Points on a hilly landscape, in no order, each with its height.
From any point a ball takes the steepest step (drop divided by distance) to one of its 5 nearest points. It stops when none of these is lower. Distance is the straight distance between rows; heights are no part of it.
mozi (h 15.5): [ 24   5 -13   0 -20  13   3   0 -15  -4  -6  -4 -18  -8   2  -1  -4   5
   0  -3   5  22 -11  21  14 -13 -10  -6]
Lidib (h 26.9): [  2   7  -6   1  -7  -7 -17 -17  12  -7   5  11   3  -1 -10 -12   1  -1
  11  -2 -17  -7 -13  22 -10  11   3  -6]
Gem (h 22.9): [ 12  -8   8 -10  -6  15  13  -6 -26  -8 -13 -23  -8  -3  -3   3  -6   8
 -13   1  23  12  -9   8  11 -18  -9  -3]
Fev (h 47.3): [-16  10   1   5  13 -22   1   3  23  36   1   5   0  -4  28  11  12  -8
  -3  -1   2 -17  10 -10  -9  10  -2  10]
dudab (h 46.5): [ 16 -10  -9  -8  -8  10  -3 -18 -15  -3 -13 -28 -18   4  -4   6   7  -3
 -10   3  10   3 -13  12   5 -10  -8  -7]
susi (h 24.8): [-11  -2   0   6  14  -4   8   4  -8 -23  -3   5   2   0 -22  -9 -13  13
   3   1  10   2  -3  -7  -9  -7  -6   1]
zaku (h 16.7): [ -6  13   7  22   2 -14  15  13 -10  33   0  -5  13   7  22  34   2  -7
   6   2  -1  22   4  -7  10  -9   7  12]
norer (h 69.4): [ -3 -12   1  -1  18  -4   6   5  -6  -2  -8 -16   5 -13  -4   6   7  -1
  -6   0  15  -9   5 -14 -10 -13  -5   5]
duna (h 11.3): [ 24  10 -22   6 -22  10  -1   2 -13  -4  -5   7 -17  -5   5  -3  -8   3
  11  -6  -8  23  -6  31  10 -11  -7 -10]
sunu (h 25.0): [-18 -28  16 -12  -3   3   0  -6   5  -3   0  10  20   1  -1   5   9 -21
  -2  -7   2 -16   8 -44  -9  21  11  23]
Nili (h 22.1): [ -1  10   5  11  11  -7   8  21   2  27   5   5  -2   0  26  24   2  -3
  -6   0   5   1  17  -5   6 -12   2   0]
sopip (h 34.0): [  8  -7  -4  -1  -8   4  12   0 -22 -21 -16 -13  -7  -4 -14  -5  -9  10
  -1   1  10   7 -10  13  -1 -14 -10  -9]
bul (h 30.0): [  3 -12 -20  -8 -13   4 -23 -29  12 -19   2 -11  19  11 -10  -2   7 -19
   3   0 -22  -5  -7   7  -5  22   0  -7]
tubo (h 25.8): [ -7  -6  17   7   9  -4 -12  26   5  -3   7  26  -4  -2 -17  -3 -16  -1
   9  -4  13   6   6 -25 -15   2  13   4]
gerug (h 15.7): [ 14  15  -1  11 -22   3  -7  -2  -5  26   9  -7 -16   1  18  11  12   4
 -12   4   5   8  -2  23  23  -4   1 -10]
Zumed (h 16.5): [  8   0  -3   4  12   3   4  32  -7  12  13  20  -8   2  15   1  -3  -1
   0  -7   7   5  15  -6  -5 -18   1  -3]
febi (h 28.7): [  0  11   9  13 -11  -8  11   2  -5  22  -1 -15  -4   0  20  18   9   7
 -12   8   7   3   2  14  16  -5   6  -1]
Kupi (h 18.9): [ 18   5 -11  10 -12  10 -15 -17  -6  13   0 -14 -20  -1   6   6  15  -7
  -6   3   1  11  -5  31  16  -3  -8   0]
fif (h 36.2): [  4   0  -2   7 -16   6  -6 -25  -6  17  -2 -26 -19   7   9  13  15  -8
 -12   5   9   3  -5  19  15  -1   1  -3]
gomuf (h 35.2): [-16  -2   2  -1   9   1   7  -9   7 -17   6   6  11   8 -15 -16  -2   5
   1   4  -5 -10  -2 -15  -8   9  -2   8]
bet (h 21.2): [ -4  17   6  18   6 -10  11  17  -5  36  15   6   6   9  31  28   5  -1
   0   0  -3   3  12  -2  14  -8   9  -5]
derod (h 74.1): [ -1   2  -6   0   2 -11   4  -1  -1 -10  -3   3   1  -3  -9 -14  -1   8
  -2   1  -2  -6  -7   5 -14  -4  -3  -4]
lebef (h 12.8): [ 12   9   3   1   7   8   6  25 -23  12  12   4  -1  -6  12  11  -5  10
  -5  -3  11  17  18  -5  15 -23   0  -6]
bifo (h 39.1): [ -2  -7  -6  -8   3  -1   5 -17 -15 -37 -16 -14   5   6 -26  -3 -19  12
   5   3   6  -6 -14  -3  -1  -3  -6 -14]
fil (h 29.4): [-12 -17  12  -9  10  -4  -5  -3   4   1  -5   0  13 -13  -5  12   3 -11
   0  -9  10 -11   4 -38 -15  -1   5  14]
pav (h 55.1): [  1  -3   5   3  14  -5   9  16  -3   8  -3  -2  -1  -9  10  10   6   1
  -7   3  11   0   9  -6  -4 -17  -3   3]
mavag (h 4.1): [  3  -6  10  -1  10   1  -4  28  -3  11  -2  16  -5 -10   6  21  -9  -6
   2  -1   9  13  15 -19 -10 -21  11   2]
desub (h 18.8): [ 16  12   2   1  -6   7  11  20 -20  11   6  -7  -2  -5  11   6  -4  19
 -12   1  10  14   9   7  20 -17  -3  -7]
zubo (h 36.5): [ 10   0   0  -4 -14  20   1 -27 -15   2  -5 -28 -18   9   4  11   2   6
 -15  -2  18  14 -11  12  20 -12  -6   2]
Rud (h 38.4): [ -3   6  -3  -3   2  -1   6 -11 -10 -37 -15   0  -6  -4 -22   0 -24  16
  10   1   3  -3 -11   9   5  -3  -6 -16]
vegad (h 12.1): [ 26  13 -14  -4 -23  16   2   9 -18   3   4   1 -14  -5   7  -6 -10  14
  -1  -6   2  24  -5  21  20 -13  -8 -11]
fikap (h 25.9): [ -5   6  22  12  -1  -2  16   3 -18  13  -4 -25   7  -2  11  24   0   9
  -8   4  18  14   6   2  20 -15   6   8]
pakad (h 53.0): [  1  -7   2   1  11  -6  12  15  -9  -7  -5  -3  -1 -10  -6  -5   1   8
  -5  -1  10   2   2   0 -13 -15  -7   2]
Pazu (h 9.1): [ 11  -2   9  -2  10  10   0  29 -14  12   7  20  -6  -7   6  20  -6   0
   2  -5  10  19  19 -15   4 -28   9  -5]
beri (h 19.2): [ 16   1   3 -10 -15  20  13  -3 -28 -14 -10 -17  -9 -10  -6   0 -15  15
  -8  -5  23  26  -9  10  16 -18 -13   1]
geno (h 28.3): [ -2 -11 -17 -14 -15   5 -13 -28  14 -30  -5 -13  17  14 -17   4  -4  -8
   0   6 -22  -2  -6   0  -1  24   1 -10]
rago (h 27.3): [  8   4 -10   4 -10  -2  -2 -13  -9 -23 -15   3 -11  -2 -14  -2 -12   6
  14  -1  -1   4 -13  19   0  -6  -6 -14]
Zod (h 84.4): [ 12   0  -5  -4  -4  -5   2  -1  -3   8  -6 -12 -12  -7   6  -1  10   1
 -13   7   3  -7  -7  11  -4  -7  -4  -8]
levak (h 20.9): [ 12  18  -6   0   5   8   8  26 -17  30  27  23 -10   4  28  -4   4   6
   3  -8  -4  -3  11   8  13 -17   3 -15]
rigo (h 22.0): [-13   4   8   5   6   1  -2  11  22  -2  12  22   1  11  -8 -20  -3  -2
   8   1  -4  -4   2 -17  -2  19   2  14]
rimi (h 44.1): [ -3  -8  -4  -3   5  -7  10  -3 -16 -24 -10 -10   1   0 -20  -8  -8  10
  -1   3   6  -5 -10   0  -8  -7  -5  -7]
sivev (h 18.4): [  8   7 -11   5   7  -5   6  26  -4  14  11  20 -10   8  14 -16  -5   4
   1  -6  -8   1   6  10  -7 -11   5 -12]
zib (h 15.8): [ -6  14  14   9   1  -9   3  13 -17  29  -6   3   7  -1   4  44  -6  -4
   9   0  -1  39   6 -23  16 -14  21   2]
Migu (h 29.5): [  2  -1  16   1   7   6  14   8 -16   4  -9 -20   1 -11   5  18   3   8
 -10   7  17   9  10   0  10 -19  -4   4]
Dunof (h 22.8): [-14 -21 -11 -17 -10   1   9 -15   7 -28  -5 -14  27  15 -14  -6   2  -3
 -19  11 -12  -6   7 -18  -8  24   0   4]
Mit (h 12.4): [  1  -3   5   5  12  -5  -4  30   2  15   7  20  -5   0  11   1  -4  -7
   1 -10  12   1  11 -16 -16  -9   6   1]
siru (h 24.5): [-11  -9  12   7   5  -4  -5  12  13   0   9  18   7  -2  -6  -9   0  -6
   3  -6   7  -4   1 -28 -15  10   8  19]
nif (h 28.5): [ -5  -2  -5 -10  -7   5 -14 -29  19 -16   3   6  15   9 -14  -8  -2 -13
   9   2 -27 -14  -8  14  -2  25   4  -6]
pebu (h 31.9): [ -6  10  12 -13   9  12   0  -2  34  -9  -2  17  -1  -2   1 -26  -6  -2
  23   5 -30 -14   4  14   6  27   1   3]
Keko (h 10.8): [ 23   9 -26  12 -14  13  -7 -12 -10  -9  -5  -3 -15  -7   6   0  -4  -6
  18  -9  -9  27   0  41  16 -11 -14  -1]
fekav (h 21.3): [  3   7  -8   8  -1   2 -22 -28  18 -22   4   7   3  -1  -4   5  -6  -5
  26 -10 -13  -7 -10  31   5  13  -4  -8]
gega (h 22.3): [-11   2  21   4   7   9  -6  17  18  -8   8  24   0   6 -15 -18  -9  -3
  10   6   1  -7  -2 -26  -1  23  -1  14]
vad (h 36.1): [ -7   3  12   7  -1  -4  14  -6 -10  16  -9 -26  -1  -2  12  21   7   2
 -12  11  12  -5   0   5  11  -9   3   0]
fip (h 37.7): [-11  -7   8  -5   6 -10  -1   1  20  20   5  10  10  -8  14   2  13 -14
   1  -8   4 -16   3 -33 -12  13   2  21]
fasog (h 29.0): [-15  -1   8 -16  15  15  11 -13  18 -28  -4   8   8   6 -14 -14 -17   6
   7   6 -16 -14  -4  -5   6  17  -4   4]
memi (h 30.3): [-10  -4   1 -16  10   7   9 -17   1 -38  -7  -5  14   6 -23  -4 -22  13
   1   3  -7 -10  -8  -8   7   7  -5  -8]
guka (h 19.9): [ -9   5   6  12   2  -1  -7  18  22   8  13  25   0  13   0 -25   1  -3
   9   0  -4  -3   1 -17  -8  21   5  11]
Mesis (h 11.2): [ 27  12 -15   5 -18  13 -13  -2  -8  15   7  -3 -19  -3  10   2   4   1
  -5  -2  -2  22  -2  29  21  -5  -8  -6]
zofun (h 33.7): [ -7   0  -4 -12   1   0   0 -24   6 -31  -6  -6  11   6 -22  -5 -13   9
   2   4 -13 -12 -13  -2   2  11  -1 -13]
nariz (h 26.0): [ -7  10  -4  10   8 -10   2  12  14  -5   8  17   0   6  -5 -21  -5  10
   6  -1  -5  -3  -1   2 -13   8   3   2]
nifa (h 29.3): [-19 -19   3  -5  -3   0   5  -8  11  -1   5   7  17   9  -1 -12  13 -13
  -2  -4  -4 -17   6 -30 -11  20   5  19]
lat (h 32.8): [-10   8  11   5  -1   5  -8  16  33   8  10  26  -3  14   6 -30   9  -8
  19  10 -25 -11   7  -7   5  36  -1   9]
mabes (h 19.3): [ 11  11  -3   2   1   1   7  24 -10  24  15   7  -6   2  27   4   4  10
  -9   0  -1   3  12   9  11 -11   2 -11]
ferat (h 8.1): [ -2  16   4  21 -14 -19  17   4  -5  35   1 -12   7   4  31  23  10   5
  -2   4  -3   8   0  10  11  -2  10  -3]
Vope (h 27.0): [  2   1  13   5  13   4   9  17 -11   7  -4  -7  -3 -13   8  24   2   5
  -5   4  14  16  16  -9  13 -22   1   4]
baz (h 42.3): [ 13  -5 -27   3   3   0 -22 -28   0 -10  -2 -20   3   5  -4   1   9 -20
  16  -7  -8   0 -10  23  -4   4  -8  -7]
zofe (h 68.1): [ -2   8   2  10 -12 -16  -1 -12   5  28  -2 -13 -10  -1  21  16  20  -5
 -12  10  -1 -11  -2  16   4   5   4  -8]
rotin (h 34.1): [ 15   8  -1   1 -11   6   5  13  -8  14   0  -4 -11  -5  16   5   6  12
 -13   5   3   7   1  17  11 -10  -3 -10]
Ninu (h 20.4): [ -5  12  13  20  -2 -10  17   6 -16  24   0 -18  11   1  18  30   3   6
   4   0   7  21   3  -2  15 -12  11   9]
batom (h 29.9): [  4  14  11  14   0  -5  10  16 -10  21   7  -8   3   0  21  22   3  11
  -8   2   8   9  10   4  19 -10   4  -4]
gofu (h 41.8): [  6 -13   2 -10  -7  10   2 -16 -14   0 -15 -39  -8   7  -1  14   1   2
 -18   6  20  -2  -5   2   6  -8  -1  -7]
tive (h 18.6): [-23 -22  18  -7   4  12   1  -7   6 -18   4  12  13   9 -22  -5  -3 -11
   1   6   3 -11   6 -36  -5  13   2  17]
Kided (h 20.8): [ 19   4 -15   3  -9  -8 -14  -4   3   4  -4   4 -10  -8   2  -6   7  -6
   2   0 -11  -1 -11  29 -10   1  -5  -9]
zur (h 54.8): [ -1   1   4  -1  -1  -8   6  -6  -2  16  -8 -24  -4  -3  11  13  14  -1
 -15   9   9 -14  -1   5   2  -2  -3  -5]
sutaz (h 8.6): [ 20   9 -16   6 -10  20 -10 -22 -10   3   4 -20 -19   0   6   2   6  -2
  -1  -5  -1  24  -2  35  24  -8 -17   5]
Kam (h 20.7): [ -1   8  -9   7   6 -16  -6  17  17  20  15  16  -3   6  13 -24   6   0
   2  -6 -10  -5   4   4 -16   9   9   2]
fibim (h 15.4): [ 10   2  -8   3   1   3  13  28 -20   1   5  10  -3  -1   6  -7  -8  12
  -2  -2   3  15   7   9   2 -18  -5  -7]
vimag (h 19.0): [ -4  10  -5   6  -2 -14  -9   5  19   3   9  18   0   6   0 -28  -1   5
   7  -2 -18  -3  -4  18 -14  14   9  -3]
gar (h 32.2): [  5 -14  -1  -9   2   5  10  -4 -22 -16 -15 -27  -2  -4 -11  -1  -4   6
  -9   2  15   0  -9   1  -3 -15  -7  -8]
Bogad (h 14.0): [ -3  16  12  12   7  -3   6  18 -14  27   4   6   5   2  17  37  -2  -1
   6  -1   6  21  14 -14  19 -16  11   2]
Sosu (h 19.1): [  2   6 -11   2  -3   0 -17 -32   7 -29  -4   2  -5  -4 -15   4  -9  -1
  22  -7  -8  -6  -9  21   5   5  -4 -15]
fub (h 11.5): [  8   7   8   2  13   7   1  29 -13  25  14  19   0  -1  20  25  -6  -6
   1  -5   6   9  17 -14   9 -21   9  -4]
Mulen (h 7.9): [ -1   0  -9  -1   2 -14   0   2   9  12   1  -1  -2 -11   7 -13  11   1
  -9  -1  -4 -11  -3   7 -13   1   1  -2]
vefev (h 48.8): [ 12  -9 -15  -3  -3  11 -12 -29  -7   4 -10 -33 -19  11   2  11  12 -11
 -12   3   6   0  -7  15   6  -2  -5  -5]
pil (h 27.7): [-13   1   9   3  19 -15   1   3   8  20  -7   0   3 -11  12  26   7 -11
  -3   2   9 -10   8 -20  -8  -3  -2  12]
gavav (h 16.3): [ 17   4 -16   4 -20  13   8  -9 -15 -18 -15  -2 -20  -5  -6  -2  -8   5
  12  -7   3  19 -12  24   9 -15 -10  -7]
mutuz (h 23.3): [  4  -4   0   5  10   0   7  27  -7   1   4  12  -4  -4   6   2  -4   0
  -1  -3  10   9  13  -4  -9 -18  -1   0]
ruko (h 9.6): [  0  -1 -12  -3  -8  -6 -17 -26   9 -12   2   3   9   2 -14  -8   2  -5
  10  -1 -19  -9 -16  15  -8  13   1  -6]
suno (h 44.7): [ -6  -5  -7 -10  -6  -4  -4 -21   6 -11   3  -4  15   6 -13 -16   6   0
  -3   2 -16 -12 -10  -2 -11  14   3  -4]
doduf (h 9.5): [ -4  -5  19  -7  10  -9  -9  20   5  13 -11  11  -3 -19   2  27  -7  -9
   1  -3  10   3  12 -25 -14 -15  12   7]
nafit (h 30.7): [-13 -11   5   2   9  -3   0   3   4  -7   4   8  10  -3 -13  -6   2  -2
  -1  -4  11  -5   1 -27 -17   1   1  14]
tid (h 22.6): [  0  13   0   0  -5  -7 -12 -12  16 -13   2  15   2  -2  -8 -12 -10   8
  13  -2 -18  -7 -10  24  -3  12   3  -8]
punek (h 41.2): [ -3 -11 -12 -17  -9  -7 -12 -19  11   4   5 -11  14   1  -2 -13  18  -9
 -11  -1 -16 -16  -8  -1 -10  16   4  -3]
pugef (h 34.3): [ 14 -12 -23  -8  -5   3 -16 -24  -2  -9  -9 -29   0   4 -13  -1   5 -10
  -2   0  -3  -4 -12   6  -7   7  -4 -10]
bog (h 39.6): [-19 -10  -2 -12  -3   3   5 -17  10 -13   3   2  17  16 -11 -20   6  -5
  -5   6 -20 -16   2 -13  -6  21   1   6]
roka (h 21.6): [ -2  -8   3   8  10   2   6  26 -14 -11  -1  16  -4  -4 -12   4 -10   7
   4  -2  13  17  14  -7 -12 -19  -3   1]
tumos (h 29.1): [ 18   4 -11   1 -14   1   2   7  -9   0  -5   1 -12  -8   4  -5  -1   5
  -2   2  -2  10  -7  24   0 -10  -8 -10]
Bagop (h 38.9): [  1  -4  14  -2  -1   3  12  -8 -17   7 -10 -30  -3   0   7  18   3   4
 -16   6  17  -2  -2   4  11 -13   1   0]
pere (h 21.7): [-18  -4  13  -1  15   7  -1  -1   5 -24   4  13  11   3 -27  -8 -14   2
   4   1   3  -3   0 -24  -5   6  -3  11]
sudig (h 49.1): [ -7   2  -1  -5   2  -5   2 -16   4 -21   0   2   5   4 -16 -12  -7   9
   4   1  -9  -9 -15   5  -7   8   1  -2]
Megi (h 32.3): [-15   7  10  -2   2   6   0   0  27  -1   4  18   0  12  -5 -29   7  -6
  11  10 -23 -13   4  -2   3  30   1  15]
kela (h 24.6): [ 11  11   7   8 -22   3   3 -10 -12  16   1 -21 -14   1  11  15   7  13
 -15   3  16  10  -4  16  19  -6   3  -2]
non (h 7.6): [-21 -21   4 -10   8  11   8 -10   5 -26   0   0  21  18 -23  -5  -4  -5
  -8   8  -3 -10   8 -31  -3  16  -2  11]
Zul (h 14.7): [ 15   8   5  -2   8  15   7  26 -28   6  10   2   3 -11   5  11  -8  13
   3  -5  13  26  21  -9  17 -28  -3  -4]
biku (h 28.8): [ -2 -13 -12 -12  -3  -3   0 -18  -5 -25  -9 -22  13   7 -20  -7  -7   6
  -5   1  -2  -7 -10 -11  -8   7  -1 -14]
tevi (h 46.2): [-12  -4  -2  -5   9 -13  -1  -6  15  16   4  -3   9  -9  13  -2  17  -5
  -7  -4   2 -19   5 -18 -12   9  -1  10]
tirur (h 13.5): [ 21  10  -7  -6 -21  18  11  11 -25  -8  -2  -7  -9 -10  -2  -5 -20  18
  -2  -7  16  29  -4  12  19 -18 -10  -8]
Zave (h 39.2): [ 18  -1  -9  -1 -11  13  -5 -15 -10   2  -8 -16 -22   0   1   3   8  -3
  -5   1   5  11 -12  21  11  -8 -10  -2]
Seso (h 13.4): [ 18   8  -7  -4 -14  11  13  21 -27  -3   5   1  -4  -9   4  -4 -13  19
  -3  -3   7  24   2  11  12 -17  -8  -9]
zota (h 30.6): [-13   7  10  -8  12  11   5  -8  22 -16   2  15   2   5 -10 -22 -10   5
  12   5 -18 -13  -2  -1   3  18  -3   7]
Teti (h 23.1): [-11   0   3   6  -1  -9  -2  13  28  16  15  18   2   5  12 -21  14  -7
   7  -7  -4  -8   2 -19  -9  19   8  17]
Kofip (h 20.6): [ -7  17   4   1   2  -6  -7  -4  22  -6   6  19  -1   5  -5 -22 -10  12
  13  -1 -22  -6  -4  19  -4  19   6  -2]
durut (h 20.0): [ -8   8  18  13   9  -6   8  10 -10  19  -8  -9   5  -4   9  39   1  -2
   4   5   9  21  11 -15  15 -16  10  10]
barub (h 21.1): [ 22  15 -13  -3 -12   7  -3  17 -16  25  17  14  -9   2  21  -7   2   8
  -7  -2 -12   4   2  22  13 -12   2 -20]
Bopal (h 5.9): [ -5   0   1  11  13  -8   5  18   0 -10   5  19  -2   3 -11 -10 -10   9
   2  -3   7   2   5  -6 -13  -7   0   5]
Kare (h 15.6): [  6  10 -15   7  -4 -11  -4   7   1  -5  -1  16  -5   2  -2 -16  -9  10
   7  -4 -13   2  -5  25  -8  -1   4 -13]
Tuma (h 26.7): [ -1   7   3 -14   6   6  -1 -22  16 -32  -5   5  -1  -5 -15  -5 -20  14
  12  -4 -13 -14 -10  10  10   9  -2 -12]
Ziru (h 23.4): [ -4   1  19   8   7  -3 -16  32   3   3  11  30  -2   5 -12 -10 -19  -4
  12  -5   7   5   8 -24 -12   8  16  -1]
Savi (h 38.7): [ 16  -3 -20   5   2   8 -19 -26  -4   7  -3 -29 -15   8   4   4  17 -20
  -2   2  -4   2  -5  29   5   2 -12  -2]
fuga (h 25.1): [ -4   9   9 -13   1   7  -7 -20  26 -23   0  12   2  -5  -6  -9 -13   5
  18  -2 -20 -15  -8  18   7  17   2  -7]
Sos (h 14.4): [  6   7   3   5  13   1   5  29  -3  22  11  15  -5   2  22  17   0  -3
  -3  -5   6   3  16  -7   4 -15   4  -3]
nur (h 26.8): [ -1  -7  -1 -22  -2  18  -6 -29  23 -35  -6   0  10   4 -11   4 -16  -3
  10   1 -25 -16  -2   9   8  20  -1 -12]
kel (h 11.7): [ 22   4 -23   9 -11   4 -12  -7  -5  -3  -5  -1 -16  -5   4   0   4  -9
  12  -4 -10  15  -8  38   3  -7 -13  -6]
nukon (h 28.9): [  3   6  -7   1   8 -13  -1  18  15  26   9   9  -9  -1  23  -6   8  -1
  -6  -1  -2  -8   9   6  -9  -3   5  -3]
tof (h 28.6): [ -8   1  15   4  17  -6   3   7  -2  11 -10  -6   0 -13   6  31   3  -8
  -1   5  14   3  12 -14   2 -15  -3  11]
Lib (h 23.0): [  2   2  -8   8  11  -7   5  23   0   3   6  16  -5   4   4 -14  -4   7
  -3  -4   2   3   6   3 -14  -9   0  -1]
lemak (h 24.3): [-14 -19  -1  -7   7   4   7  -9  -1 -25   0  -9  23  12 -21  -5  -3   2
  -6   3  -1  -8   4 -25  -8   7   0   5]
vis (h 22.2): [ 21   9 -15   1 -14   0  -9  13  -2  15   2   7 -14  -4  13  -2   4  -1
  -7   1  -9   5  -2  28   1  -6  -3 -13]
kemur (h 16.4): [ -5   7  16   6  10  -5   1  18  -7  25  -7  10   0  -5   9  45  -5  -8
   5   6   3  17  12 -18   8 -13  11   5]
gaz (h 29.2): [  4  -9   5   3  12   2  14  17 -16  -8  -5  -3  -1 -13  -4   6  -1   7
  -4   3  15  10   9  -3  -4 -26  -7   2]
sesu (h 33.2): [-12 -10   6  -4  15  -9  -2  -1   7  11  -3   1  11 -12   4  12   9 -11
  -1  -8  11 -14   6 -32 -13   1   0  18]
pagu (h 31.7): [ -6  -6   4   1  15 -10  -1  16   7   9   0   9   1 -10   6   9   2  -6
  -3  -4  14  -3   8 -19 -15  -8   0  10]
zag (h 32.7): [ 10   2   6  -1 -14  11   4 -18 -14   8  -7 -25 -14   3   7  12   5   7
 -15   3  18   6  -8  13  19  -8  -4  -3]
til (h 31.8): [ -4  -4  -9 -10 -12  -2 -17 -25  12  -5   7   4  18  10  -8 -12  10 -15
   5   0 -29 -14 -10  11  -9  21   6  -1]
Seguf (h 33.6): [-15   3   5  -5   1  -3   0 -14  16 -10   6   9  10  11  -8 -23   4   0
   5   6 -21 -14  -4   2  -4  20   3   6]
Sek (h 22.7): [ 10  -1 -18   6  -7   0  -8 -23  -9 -21 -14  -6 -12   0 -12   2  -4  -4
  21  -5  -5   5 -13  22  -2  -2  -6 -12]
fus (h 23.6): [-14  -8  19   3  -6  -4  -5  15  20   7   8  22   8   0   3 -13   7 -12
   7  -4   2 -10   0 -31 -10  23  10  22]
fifav (h 60.4): [  7   3  -8  -2  -4 -12  -5   1   5  17  -1  -4 -13 -10  13  -1  14   1
 -14   5  -2  -8  -3  17  -5  -3  -1  -8]
Rol (h 32.0): [ -9  -3   2   4   6  -9  -5  14  18  12   8  13   3  -6   8  -7   6  -6
   3  -9   7  -8   2 -21 -16   7   3  15]
fote (h 20.2): [ -6   6  16  11   4   2 -12  29  18   3  14  29  -1  13  -5 -19 -13  -3
  13  -1   1   1   2 -22  -3  21   8   4]
zese (h 23.2): [-18 -16  29  -3  -7   4  -3   9  11  -3   2  22  10   1 -10  -7   3 -16
   7   4   3 -13   4 -34  -5  24  13  22]
Ber (h 27.2): [-17  -6   5   2  -2  -3   2   2  21   6  10  16   7   9   0 -24  18 -11
   3   0  -8 -13   1 -16  -9  24   7  20]
rut (h 11.9): [ 14   7 -20  10 -16   7  -3 -12  -9 -24 -13   2 -20  -4  -4   2  -9  -1
  23  -7  -3  15  -7  32  10 -10  -8  -9]
Golav (h 9.3): [  8   2  14  -7  -6  13  13   9 -25  -1  -6 -19  -5 -11   0   6  -8  18
 -12   1  20  18   1   7  16 -20  -6   1]
vud (h 36.6): [-16 -12   2  -2   6  -1   4  -8   6 -10   5   1  18   7 -11 -13   7  -4
  -2  -1   1 -12   1 -28 -13   8   2  11]
fol (h 20.5): [  3 -17 -12 -15  -3  -5  -1 -13  -4 -12 -11 -33  12   4 -12  -3   1   2
 -15   2   2  -8  -4 -13 -11   5   0  -7]
ruvog (h 33.9): [-14  -7  -3  -6  -4  -7  -1  -9  20  12  10   6  11   1   7 -25  23 -10
  -1  -3 -16 -15   2  -8 -11  21   7  16]
Muram (h 21.0): [-15  -8  22   3   9   6  -7   9   8 -15   4  22   6  -1 -25  -6 -11  -2
   4   4   8  -1   2 -27  -5  11   4  15]
Zivip (h 15.0): [ 10   6 -16  12  -7  -4 -14 -18   2 -19  -5   8 -12  -2  -9   1  -6  -5
  20  -6 -10   2 -12  31  -1   2  -6 -11]
tuze (h 39.0): [-18 -13   5  -6  -5  -5   2  -5  23  19   4  12   8   3  19 -17  29 -21
   2  -5 -10 -21   6 -21  -6  33   7  24]
tuzom (h 37.5): [-12 -20  -4  -7   7  -5   4  -8   1 -11   1 -14  21   0  -9  -4   7  -4
  -8  -5   5 -14   3 -30 -14   2   0   7]
dosid (h 37.8): [  2   2  17  -6 -12  15   5 -19 -25  -1  -6 -33  -1   5   3  19  -6  13
 -18   0  31  14  -5   4  20 -17   3   3]
rurul (h 30.2): [  3   4 -10   1  -6 -17 -12  -4  13   7   4   5   0  -5  -2 -18   8  -2
   0  -2 -14  -9 -12  19 -16   9   4  -2]
Mak (h 18.7): [  9  -5   3   0   2   8  15  24 -24 -10  -1  -1  -2 -12  -3   2  -9  14
  -2   3  15  22   9   3   3 -23  -6   0]
ren (h 34.4): [-15 -15  -5 -15  -7  -3   2 -16  12  -2   5   2  15  14   4 -19  17 -13
  -6   3 -23 -19   7  -9  -9  24   8  10]
datop (h 22.4): [-17  -8  20   3   2   9  -2   6  18  -5   5  21   6   8 -14 -14   0 -10
   8   7   0 -11   1 -28  -4  23   2  20]
sedo (h 4.8): [  1 -20  -5 -14   2  -2   5  -8 -13 -17 -13 -35  11   1 -15  -1  -4   5
 -13   3  13  -4  -2 -14  -9  -3  -2  -8]
Livef (h 38.2): [ -5   5   1   4  15 -16   0  17  17  27   4  10  -3  -5  24  11   5  -7
  -7  -6   7  -9  11 -12  -9  -1   0   8]
vuleg (h 22.5): [-13   8   8   5  20   2   2   8   9 -21   4  17   2   2 -19 -13 -18   9
   9  -1   4   2  -2 -10  -3   7  -5   7]
Vemom (h 31.6): [-12 -10  -8 -12  -3  -2   6 -18   5 -19   0  -9  21  10 -15 -14   0   1
  -7   3 -14 -13  -4 -13  -9  13   2  -1]
pur (h 50.8): [ 12  -5 -17  -3  -5  -3 -19 -19   2   6  -4 -18  -7  -3  -2   0  16 -15
  -5   0  -3  -9 -12  13  -5   6  -5  -8]
sudum (h 48.7): [  8   0 -16  -2  -9  -8 -11 -18   1 -11  -5  -1  -4  -3 -11  -7   3  -3
   5  -3  -9  -6 -15  17 -10   3  -2 -12]
pez (h 45.1): [-10 -11  -8 -12   2  -9   1 -11   1  -7   3 -11  16   1  -4 -12  10   0
  -9  -2  -5 -17  -3 -17 -14   7  -1   1]
Fab (h 17.2): [ -2   3  -2  13  10  -5  -7  28  11  12  15  23  -5   9   8 -15  -5  -4
   6  -8   0  -1   5 -13 -14   4   8   0]
Rema (h 13.8): [-12   5  19  -3  11 -13  -5   6   1  23 -21   5  -1 -13   2  41  -4 -14
   2   7   4   7   7 -27  -3 -11   9   8]
Nufis (h 60.0): [ -3  -1  -7  -5  -1 -16  -9 -12  12  18   2 -11  -1  -7  10  -2  19  -7
 -14   4  -2 -22  -2   5  -9   7   1  -5]
bamo (h 13.0): [ 13  10 -17  10 -10  -8 -15  -6   3  -7  -2  17 -10  -1  -2  -3  -8  -2
  19  -7 -13   6  -5  37  -2   2  -3 -14]
poz (h 36.8): [  5  -9  -5 -11  -2  -2  -3 -12  -5   4 -13 -31  -4   1   2   5   8  -3
 -17   8   8 -14  -5  -2  -3   0  -2 -10]
sasu (h 59.9): [ 15   1   2  -3  -8   6   7   2 -12   4  -9 -15 -14  -8   6   0   5   8
 -11   4   9   4  -8  16   6 -12 -10  -6]
Geni (h 23.5): [ -9   6   5  -7  -3   2 -10 -20  23  -9   5  14  11   4  -8 -18   0  -3
  12   4 -30 -14  -6  18  -1  24   2   2]
Didu (h 25.2): [-18  -7   6  -9  16   7   7 -12   4 -28   2   3  14   7 -25  -9 -15   8
   1   3  -3 -10  -4 -15   1   7  -6   6]
fefo (h 17.6): [  8   1  -2   0 -11   6  17  13 -27 -23 -12  -2  -7  -8 -11  -5 -18  14
   5   1  10  18  -5  15   8 -18 -10  -8]
Magov (h 24.4): [ 1 16  1 13  1 -7  8 16 -2 31 12  1 -1  5 29 17  8  6 -8  3 -1  0 10 10
 13 -8  5 -9]
Lanom (h 72.7): [ -7 -17   5  -8  17  -2   5  -4 -11  -2 -14 -28  10  -9  -3  16   3  -5
  -9   2  17 -10  10 -22  -4 -13  -2   1]

For each start below, name the point where the ball stops.
dudab -> sutaz
Ber -> mavag
fefo -> sutaz
tuze -> mavag
ruvog -> mavag
Rud -> sutaz
baz -> sutaz
levak -> mavag
